Each row is a point on a landscape with many valleys, with its height.
From any point a ball takes the steepest step (drop divided by distance) to one of its 2 nearest points. It stops when none of these is lower. Distance is the straight distance between rows; heights are no part of it.
(508): [195 149  96 164 134 176 118  93 100 183 134 135 120 122  64 206 170 123
 107  65]  h=7.84
(768): [104 150 128  99 137 109 143 113 129 137  67 112 111 171 180 117 159 114
 143 104]  h=5.67
(66): [ 83 111 140 116 102 118 133 123  76 137 175 127 134 104 119 170  65 151
  91 151]  h=2.86
(274): [163 119  71 179 125 132 160 172 148 131 133 141 147  85 149 148 142 126
 162 130]  h=3.75
(839): [195 141 139 112 137 132 136 116 117 143 173 147 163  96 124 155 121 107
 115 128]  h=5.08
(141): [125 145 118 137 117 105 119 140 137  79 139 173 136  79 154 160  90 121
 152 138]  h=1.65
(502): [162 115  82 195 134 115 164 175 194 149 144 127  90 104  72 135 131 138
 151 101]  h=0.47
(376): [108 156 124 124 173 176 119  92  75 124  74 122 158 181 182 106 178 118
 139 117]  h=4.65
(1132): [139 158  47 165 129 140 156 151 195 146 159  97 141 105  66 176 164 141
 153 119]  h=2.92
(156): [146 154 147  91 119 160  97  81 115 123 119 159 101 155  77  97 123 142
 119 120]  h=5.17
(196): [115 164  76 125 138 137 147 166 177 148 173 105 129 111 106 150 145 165
 133 132]  h=2.71
(372): [115 108 154 128 145 148 121 119  93 138  83 124 148 164 173  93 164 125
 171 150]  h=4.27
(936): [ 83 135 211 112 167 103 108 100 139  88 110  89 181 160 161 111 102 105
 142 166]  h=2.15
(1247): [134 115 111 103 177 124 114 105  77 116 160 148 145 120  99 145 129 146
  76 149]  h=6.72
(701): [121 114 119 117 135  86  90 129 111 128 154 166  74 115 167 116  56 148
 104 130]  h=1.83
(800): [161 136 130 144 118 130 144 169 124  95 129 154 114 109 122 137 116  92
 141 114]  h=0.92
(312): [151 115 115 194 104 133 133 143 140 184 103 116 143 142 114 119 194 131
 183 121]  h=1.55
(184): [153 123 120 110 158 112 127 111 131 137  79 147  85 121 122 118 141 118
  88  76]  h=4.03
(470): [117 132  86 111 106  91 118 104 168 169 163 120 163 122 156 162 110 150
 137 159]  h=4.39
(1081): [132 160  87  88 151 120 121 106 121 153 173 167 130 135 152 132 112 146
 104 158]  h=3.49
(177): [144 151 140 133 185 136 142 128 152 129  84 115 161 134 155 101 172 115
 139 126]  h=5.19
(338): [ 71 128 148 127  89 122 135 166 111  86  89 113  66 172 108  98 122 129
 135 104]  h=1.34
(428): [103 101 142 165 101 130 131 146  92 146 128 149 153  98 192 149 105 115
 164 130]  h=3.23
(1181): [121 133  87 133 133 109  99  88 126 132 146 180  99  98  94 141  97 159
 124 146]  h=2.42
(677): [142  97 133 129 119 146 142 122  73 155 136 107 175 106 128 159 143 136
 104 109]  h=1.24
(853): [108  88 153 111  88 160 134 128  72 120 135 109 148 130 150 125 116 125
  83 111]  h=1.93
(127): [107 107 156 107 158 159 133 133  85  54 103 120 124 133 154  91 133  97
  92 134]  h=6.36
(945): [ 50  98 167 111 134  97 102 132 100  92 118 143 116 108 172 122  74 145
 110 123]  h=1.64
(374): [ 79 129 140  85  96 164 113 182  80  53 118 121  79 164 129  84 117 128
 112 130]  h=0.99
(980): [139 162 128 107 143 121  96 124 177 182 140 150 145 125 160  99 104 127
 149 149]  h=4.21
(397): [155 101  63 170 121 117 166 166 215 163 138  62 164 113 133 139 152 138
 170 142]  h=1.47
(1212): [135 124 114 159 125 125 103 135  85 109 138 187  92 103  62 129 110 158
 126 135]  h=1.66
(623): [111 122 121 109 103 126 131 101  81  83 103 150  94 132 101 131 125 101
  97 111]  h=6.76
(213): [155  82 157 131 113 125 119 130 114 174 117 115 130 165 131  69 142 128
 119 115]  h=2.74
(1260): [126 127 116 132 112 138  99  97 121 205 186 136 136  88 131 126  94 173
 104 137]  h=1.35
(111): [155 164 144 153 120 138 126 107 154 148  89 119 156 153 102 160 167 112
 162 103]  h=3.65
(1084): [104 116 134 144 121 128 165 149 110  92  94 110 107 174 123 116 164 111
 157 124]  h=1.73
(812): [118  90 144  91 158 143 112 103  51  91 147 124 138 122 109 115  95 131
  46 142]  h=6.43
(1177): [ 74  85 173  95 131 142  96 110  70  62  96  83 146 184 127  89 130 120
 111 178]  h=6.13
(1064): [ 82  72 147  70 107 184  67  72  46  36 108 105 138 160 134  83 122  93
 103 169]  h=5.93
(479): [129 146 135 102  81 125 155 124 126 121 176 131 111 129 131 149  96 125
 103  93]  h=5.80
(804): [155 126 119 128 104 138 145 110  92 134 153 129  77 158  59 170 122 147
 100 116]  h=7.40
(1156): [112 164  93 114 125 100 134 130 142 129 150 148 137 144 173 159 129 127
 138 153]  h=4.04
(924): [160 166 121 124 147 154 144 141 155 160 106  72 126 158 106 156 216 127
 124  72]  h=3.04
(96): [ 99 133 110  97 169 130  99  88 118 119  79 151 109 132 146  84 131 130
  93 105]  h=4.41
(837): [131 119 120 118 105 130 131 146 112 160 129 152 101 153 139  96 134 131
 113 110]  h=2.28
(807): [155 151 142 155 112 122 112 122 163 141 115 127 159 126 111 123 134 121
 178 156]  h=3.90
(455): [154 131 129 162  82 137 175 195 144 114 159 145  71 149  70 138 122 121
 124  92]  h=1.99
(568): [131 157 167  87 125 152 136 165 120  89 105 123 134 184 182  91 134 107
 145 157]  h=6.61
(698): [108 112 150 126 138  85  82  76 170 168 149 120 152 114 109 112  95 168
 150 164]  h=3.99
(1179): [ 87 117 142 137  90 159 121 171  89  87 148 158 103 133 118 107 123 134
 132 145]  h=1.49
(1249): [127 150 105 101 140  92  86  95 105 167 160 182  87 130 133 129  74 160
  89 149]  h=2.72
(867): [201 144 109 148 117 130 135 120 148 184 156 132 169 104 116 169 124 111
 158 110]  h=4.90
(604): [168 174 123 133  71 118 145 158 168 138 168 135  86 150  68 152 136 124
 144  94]  h=2.43
(1154): [ 69 100 186  87 121 114  86 138 111 104 101  98 129 173 169  72 120 122
 140 164]  h=6.29
(101): [144 150 111 122 148 124 165 110 120 112 139 108 106 145  66 200 161 145
 106  95]  h=7.18
(92): [167 153 162 121 110 188 117 110 123 144 143 117 111 131  67 105 148 139
 120  96]  h=5.50
(266): [102 150 198  82  98 149 115 113 109 110 115  97 149 182 191  72 133 113
 152 161]  h=6.45
(1072): [136 153 110 151 130 165 160 173 153 125 150 126 128 125  99 136 180 143
 136 104]  h=2.41
(736): [194 147  97 142 125 134 141 140 193 189 151  79 159  83 123 180 130 116
 135  85]  h=5.07
(749): [110 138 140 114 171  88 136 118 165 144  95 108 137 155 178 102 120 132
 129 118]  h=5.43
(150): [129 145 123 119 169  97 102  86 196 178 125 117 175 111 131 112 138 146
 153 153]  h=4.26
(1103): [104 100 176 122 150  82 101  83 156 152 126 131 146 102 143 115  99 138
  99 130]  h=3.62
(1026): [194 139  72 172 112 121 148 138 226 157 161  76 118  93  53 176 123 138
 138 124]  h=3.11
(407): [124  97 168  78 145 154 109  84  74  58 101 127 133 131 119  90 104  93
  73 147]  h=6.18
(488): [113  89 157 147 117 142 111 129  63 131 112 158 151 130 201 113 133 113
 135 144]  h=3.77
(1279): [139 184 136 131 133 147 156 121 152 100  79 135 120 156 137 160 178  96
 147  71]  h=3.31
(4): [ 88  89 133  94 110 168  80  75  47  79  78 123 127 196 174  94 142  91
 143 164]  h=5.66
(744): [139 126  88 126 163 138 144 109 106 159 137 138 126 119  81 154 159 150
 112 120]  h=6.98
(891): [142 163 128 106 159 176 115  89 115 144  88 125 144 153 141 105 180 118
 129  90]  h=4.94
(187): [174 128 140 134 110 121 168 139 141 151 166 105 102 123 135 135 114 112
 109  69]  h=5.53
(1056): [109  98 126 151 125  86 129 133 110  81  80 120 128 148 158 138 137 122
 149 139]  h=2.22
(1075): [155 111 153 129 111 146 126 126 100 167 181 115 126 103  93 119  92 157
  94 127]  h=0.55
(674): [ 84  87 130 159 167  81 114  95 138 137 104  88 169 106 169 135 119 159
 147 150]  h=0.97
(492): [166 127  63 149 105 105 141 110 167 169 162 121 173  94 129 185 118 147
 156 152]  h=4.66
(706): [171 163  96 128 120 136 113 143 180 188 158 156 104 135 119 110 120 139
 157 129]  h=4.49
(67): [128 133  99 143  92 144 167 141 120 156 177 108  98 123  84 180 133 157
  83  77]  h=7.62
(640): [ 80 152 121  80 135 167 116  95  76  91  81 136 114 175 196  93 169 113
 121 125]  h=5.01
(110): [110  95 133 113 176 125 151 167  97 123 106  99 149 152 132  95 159 145
 121 165]  h=2.02
(357): [107 108 169 123 111 107  95 126  95  92 143 143 144 158 133 139  90 113
 145 171]  h=3.27
(419): [141 133  55 143 122 128 158 125 252 153 122  80 169  83 135 151 114 122
 183 150]  h=1.70
(495): [ 56 105 155 104 156 105  68 145 124 132 153 166  96  89 163 117  47 156
  93 152]  h=1.05
(1168): [131 124 141  99 160 156  89  95 109 131 126 167 101 120 125  69 123 119
 105 142]  h=4.77
(1244): [ 83 134 134 148 146 112 139 196 148 119 126 131 103 103 138  99 123 151
 144 141]  h=1.21
(598): [118  90 126 172 124  98 161 173 177 131 114 113  99 107 105 126 119 142
 161 121]  h=0.85
(808): [147 130 149  98 119 158 140 124  96  64  89 135  97 141 125 103 158  81
  93 115]  h=6.54
(411): [164 110 131 119 115 115 159 152 186 180 155  90 151 108 153 146 111 135
 119 107]  h=5.27
(1078): [112 129  99 147 124 106 146 107 204 135 112  80 174  88 170 148 102 126
 161 141]  h=1.97
(1159): [ 85 114 139 147 119 100 133 149 146 125 106 144 146 100 208 132  85 138
 152 136]  h=2.75
(928): [171 118 126 104 100 141 135 158  87 149 172 144  83 121 128 107 109 146
  74 121]  h=1.50
(809): [129  94 101 179  90 136 122 113 115 184 102 129 138 116 107 143 160 144
 143 112]  h=1.95
(566): [ 93 149 186 114 163 138  99  85 116 117 103 123 192 136 130  90 138 119
 145 179]  h=2.58
(593): [165 138 147 126 150 106 140 161 143 129 181 137 166  81 143 135  95 126
 137 174]  h=4.75
(1202): [107  93 175 140 174  91 129 116 120  98  95  93 165 137 182 133 128 119
 158 168]  h=1.61
(982): [127 106 115 173 106 105 156 165 179 171 114  85 156 133 130 114 141 136
 167 132]  h=1.20
(922): [139 161 101 134 132 115 121 165 186 129 176 142 145  76 160 122  82 129
 154 177]  h=4.55
(160): [ 97 120 119 126 135 118 168 151  96  60 121 137 108 126 100 164 125 126
  89 127]  h=6.99
(216): [158  86 158 129 156  89 120 112 143 181 127 123 122 124 138  94 109 138
 110 133]  h=3.18
(1086): [104 139 149 125 132  81 110 106 172 105 125 146 156  87 192 146  90 107
 142 137]  h=2.27
(171): [157 128 116 129  89 185 134  84  87 153 125 146 101 155  61 185 170 125
 102  80]  h=7.65
(1014): [143 167 109 142 144 170 163 166 128  90 146 125  92 142  69 137 196 123
  97  79]  h=2.01
(776): [126 172  89 155 120  91 112 151 206 113 145 161 130  89 124 159  94 129
 180 191]  h=4.38
(909): [ 97 117 119 106 117 152  92 121  77  79  89 147  94 188 170  62 152 112
 118 161]  h=5.34
(635): [137 142  69 165 134 117 165 154 159 122 131 164  79  87 158 148 140 108
 132  97]  h=3.36
(412): [155 143 172 133 152 114 151 110 132 121  98 136 165 107 157 123 132  79
 132 105]  h=5.42
(1201): [169 142 141 139 133 127 149 102 137 116  70 132  96 147 105 130 172  94
 112  63]  h=3.67
(65): [115  94 117 125 165  96 116 188 119 132 114 142 113 127 147  83 132 138
 122 162]  h=1.58
(992): [153 108 152 115 112 126 130 107 115 188 159  90 165 122  87 158 130 153
 118 105]  h=0.56
(310): [158 133 106 144  93 106 118 140 188 132 133 150 112  93  94 139 101 121
 194 143]  h=4.16
(321): [ 91 124 139 133 132 136 117 158  99 119 166 154 105 113  88 108 100 158
 117 171]  h=1.98
(296): [156 117  97 185 146 120 147 152 128 122 135 166  86 104  61 140 137 140
 138 125]  h=0.98
(996): [123 139 127 112 155 152 172 158 131 136 124  78 134 147 105 127 174 137
 110 105]  h=2.73
(384): [ 89 103 157  94  79 112 117 111  66  96 136 136 148 153 173 150  77 101
 102 128]  h=2.64
(237): [ 49 121 159 119 114 102 114  91 107  96 138 137 146  99 137 164  70 142
 115 141]  h=2.23
(355): [154 143 130 149  97 102 143 166 159 127 158 114 137 156  59 150 150 134
 175 129]  h=2.77
(1221): [172 136 136 134 120 160 152 174 128  82 144 136  77 139  95 123 143  97
 107  90]  h=1.51
(109): [127 179 101 151 125 142 142 136 167 122 103 173 109 113 140 131 163 114
 158  87]  h=2.89
(164): [129 132 180 112 173 164  91  78 104  94 103 118 176 122 106 120 146 101
 106 139]  h=2.98

For each start below, name the point where the ball stops.
(839) => (109)
(266) => (376)
(150) => (1075)

Call two points neighbours if one is among the 2 nearest of the other. Go from one point of each pair to the other, from neighbour to neighbour, staying as low as possible. Name the highest point that can't be avoided.
(674) / (495) => (1249)
(980) / (109) => (150)
(674) / (502) => (1056)
(109) / (674) => (111)
(374) / (502) => (321)
